Each scene shows the same named points in several views. A view is turned or mirrored, and shifted as a whole, has a little noise and may leave points out.
(in the rows, 128 means zero)

Scene 1
View 1
nomi: [137  78 152 116 157  99  93 106 172 140 140 166 114 117  70 113 126 158
  94 111 150 156]
moso: [110 130 153 134 134 133  99 108 183 141 137 205 154 113  48 133 102 115
  68 131 128 106]
vul: [132 171 100  93  93  88  93 139 147 109 121 157 109 137 104  92 140 114
  93 137 107 146]
zimo: [121  96 168 126 160 113  95 100 178 152 140 195 135 115  55 126 106 151
  89 123 156 131]
rorip: [112 146 150 123 128 100 100 123 170 122 141 193 149 120  51 132 115 124
  75 130 122 118]
zava: [139  88 126 120 148 127  83  98 172 145 120 161 111 121  84  91 121 137
  97 121 145 151]
luz: [133  98 160 101 147  66  95 117 159 137 140 175 114 120  73 121 132 171
 102 117 159 152]
Los: [115 117 175 121 159 112  97 102 184 152 132 218 144 121  50 139  96 141
  92 137 158 121]
niz: [146 118 106  88 121  82  90 126 147 117 126 129  88 130 103  83 150 136
 105 122 124 169]
zaras: [160  78  71 110 123 134  77 104 151 116 117  96  67 117 122  42 163 114
  99 105 108 182]
sanuk: [159  64  96 114 145 141  74  88 169 146 109 128  77 118 107  55 134 129
 105 108 139 173]
pidan: [128 186  75  98  74 121  87 132 151 103 108 155 119 136 108  78 138  80
  92 145  94 136]
rure: [133 141  95  97 117 133  73  99 164 147  87 169  95 132 117  74 107  97
 119 147 146 160]
nufi: [140 147  62 106  90 141  81 121 149 107 106 125  93 130 120  56 144  79
  90 131  93 148]
tefu: [127 162 119 105 102  79 101 148 146  94 144 157 126 131  79 111 151 123
  74 122  96 135]
tofe: [124 148 127 111 115 103  95 123 165 124 127 180 126 128  82 115 122 124
  89 135 120 132]
View 2
pidan: [ 83 117 156 176 106 124 164 148  64 187 125 143 123 135 142 144 105 134
  93 127 121 152]
Los: [130 168 161  59 147 138  88  82 158 158 149 110 114 191 158 130 153 123
 114 117 117 151]
niz: [110 131 129 150 163  97 118 147 110 155 144 114 101 103 150 104  90 123
 121 154 135 109]
tofe: [104 147 154 125 137 122 125 118 108 156 144 126 112 157 155 139 122 127
 102 128 116 153]
luz: [131 158 141  87 188 112  88 112 151 146 148 106  92 138 166 107 112 118
 124 146 122 132]
rorip: [107 163 162 101 150 128 116 102 125 141 153 127 111 181 163 144 139 118
 102 124 108 175]
rure: [122 114 136 127 103 114 130 127  96 204 118 106 131 137 124 102 120 135
 115 127 143  97]
tefu: [ 83 147 159 153 164 116 137 135  99 134 144 139  98 133 174 148 101 124
  97 141 106 173]
nufi: [ 87 101 134 180  96 108 174 158  65 162 146 134 129 117 125 129 105 130
 104 144 139 108]
zimo: [131 162 147  67 155 127  97  92 161 137 164 107 112 177 152 121 144 119
 117 132 128 135]
vul: [ 91 137 154 168 159 106 137 147  85 167 125 134 100 109 164 123  83 130
 104 140 112 160]
sanuk: [131 110 106 122 119  94 134 142 123 145 168 103 121 120 117  96 119 116
 127 162 164  55]
nomi: [135 153 135  83 169 112  99 112 159 128 172 103 107 152 155 110 131 113
 124 149 136 112]
zaras: [113  97 103 161 124  87 158 164  98 132 171 113 117  99 122  99  98 122
 124 171 167  59]
View 3
zaras: [138  92  97 197 115 115  75 145  83  90 117 176 123 160 117  82 180 132
 172 110 163 173]
rure: [190 106  99 141 118 130 155 198  91 120 142 148 153 123 133 100 172 116
 172 127 143 143]
luz: [134 124 157 123 147 134 171 121 129 106  86 121 135 146 156 135 117 105
 137 138 154 129]
rorip: [125 168 104 100 129 125 165 148 134 138 113 122 148 123 159 153 122 113
 101 119 116 121]
zava: [151 113 119 140 124 140 149 141 103  96 121 138 113 143 129 130 143 109
 151 123 134 120]
tofe: [143 148 102 117 122 118 156 161 124 134 116 133 162 130 156 128 142 122
 118 125 128 141]
zimo: [138 131 130 107 134 147 180 129 121 110 116 115 114 136 141 162 113  95
 127 125 119  99]
nufi: [152 130  65 166 104 104  88 195  89 137 139 165 157 134 134  86 194 140
 140 108 142 183]
moso: [139 162  91  88 120 135 176 149 123 134 136 115 122 121 144 167 123  96
 100 116  98  98]
nomi: [130 123 141 132 139 138 154 114 120  95 102 128 116 146 136 143 122 101
 140 131 139 114]
sanuk: [160  86 118 174 125 137 111 142  82  85 124 159 103 156 109 102 160 112
 181 125 150 140]
vul: [145 145  95 143 122 105 132 182 115 141 108 140 182 123 162  99 159 137
 124 124 149 177]
View 4
luz: [134 131 143 176 103 106  75 148 121 113 128  82 112 102 105 134 116 121
 120 112 105 142]
zimo: [122 132 175 168  84 121  84 153 132 147 117 107 130  85 101 141  97 117
 125  90 126 122]
rure: [145 135 103  78 122  99  97 132  74 137 104 137 143  87 162 129  73 107
 102 138 134 140]
niz: [138 131  93 126 110  75  97 128  84  95 137 112 100 105 110 119 119 107
 104 150 122 165]
tefu: [149 154 107 115  90  63  97 135 113  90 125 130  83  54  85 143 154 117
 115 135 137 103]
vul: [156 150  86  87 110  67  99 130  94  96 120 130 100  64 120 137 135 112
 113 146 133 110]
zava: [117 125 141 141  93 109  97 140  97 141 123 129 132 103 118 125  87 108
 112 117 133 158]
nomi: [118 122 154 176  87 113  87 143 113 132 125 106 121 105  96 130 102 110
 118 104 119 157]
pidan: [162 157  78  65 118  61 105 131  87  95 117 141 104  62 129 139 128 113
 110 153 140 105]
sanuk: [107 114 113 125  95  99 105 123  66 132 132 142 127 132 123 107  69  89
  94 145 141 205]
Los: [133 139 181 158  94 129  77 160 143 151 103 106 138  71 108 150  99 123
 129  81 122  98]
zaras: [107 119  80 108  91  65 118 114  50 105 142 158 107 124 110 106  85  81
  87 164 148 208]
rorip: [142 148 155 137  82  97  89 150 139 127 110 123 114  53  88 152 127 124
 128 100 135  86]
moso: [127 146 180 129  73 111  87 153 138 154  98 139 131  51  95 155 105 118
 125  89 142  87]
nufi: [137 142  73  54  95  59 117 120  61 113 119 175 113  76 123 128 103  95
  96 164 167 145]
tofe: [145 147 127 111  97  87  92 142 116 118 113 128 111  64 110 143 121 117
 123 119 130 106]
View 5
nomi: [159 149 115 102 139 137 155 114 167 146 103 144 155 150 137 117 150 103
 145 123 154 144]
sanuk: [143  96  75  88 145 169 135 104 217 172  87 140 159 146 112 134 166  86
 112 120 152 130]
tofe: [146 148 138 105 115 136 162 134 140 132 148 114 154 154 124 116 144 113
 151 110 115 132]
zava: [152 135 104 104 137 143 155 116 175 160  98 141 150 154 131 120 155  94
 140 127 151 143]
Los: [170 187 135 125 121 102 188 134 120 151 108 149 131 167 164 103 150 113
 168 126 149 161]
tefu: [144 142 161  89 129 146 144 127 143  96 172  95 178 144 121 108 130 120
 155 108 106 116]
pidan: [118 116 125  86  99 176 149 135 149 139 186  68 157 155  91 134 153 100
 123 100  72 119]
luz: [165 140 141 119 149 111 173 128 173 116 101 168 167 143 155 101 146 118
 155 113 153 120]
rure: [131 102  88 108  96 150 180 137 177 176 137 117 131 157 110 142 173  88
 115 105 105 128]
niz: [139  95 124  99 139 155 149 119 202 117 130 132 180 136 117 122 148 111
 123 106 125 102]
moso: [159 196 135 105 119 122 160 128 105 154 129 118 131 169 144 106 142 106
 174 133 135 174]
vul: [130 119 141  94 117 152 157 139 160 115 174  92 166 145 109 125 147 112
 133  96  91 106]

In a view up to two points have been moved. Name them for each view, in the order of its rows, or write none.
view 1 | none
view 2 | vul
view 3 | none
view 4 | pidan
view 5 | nomi
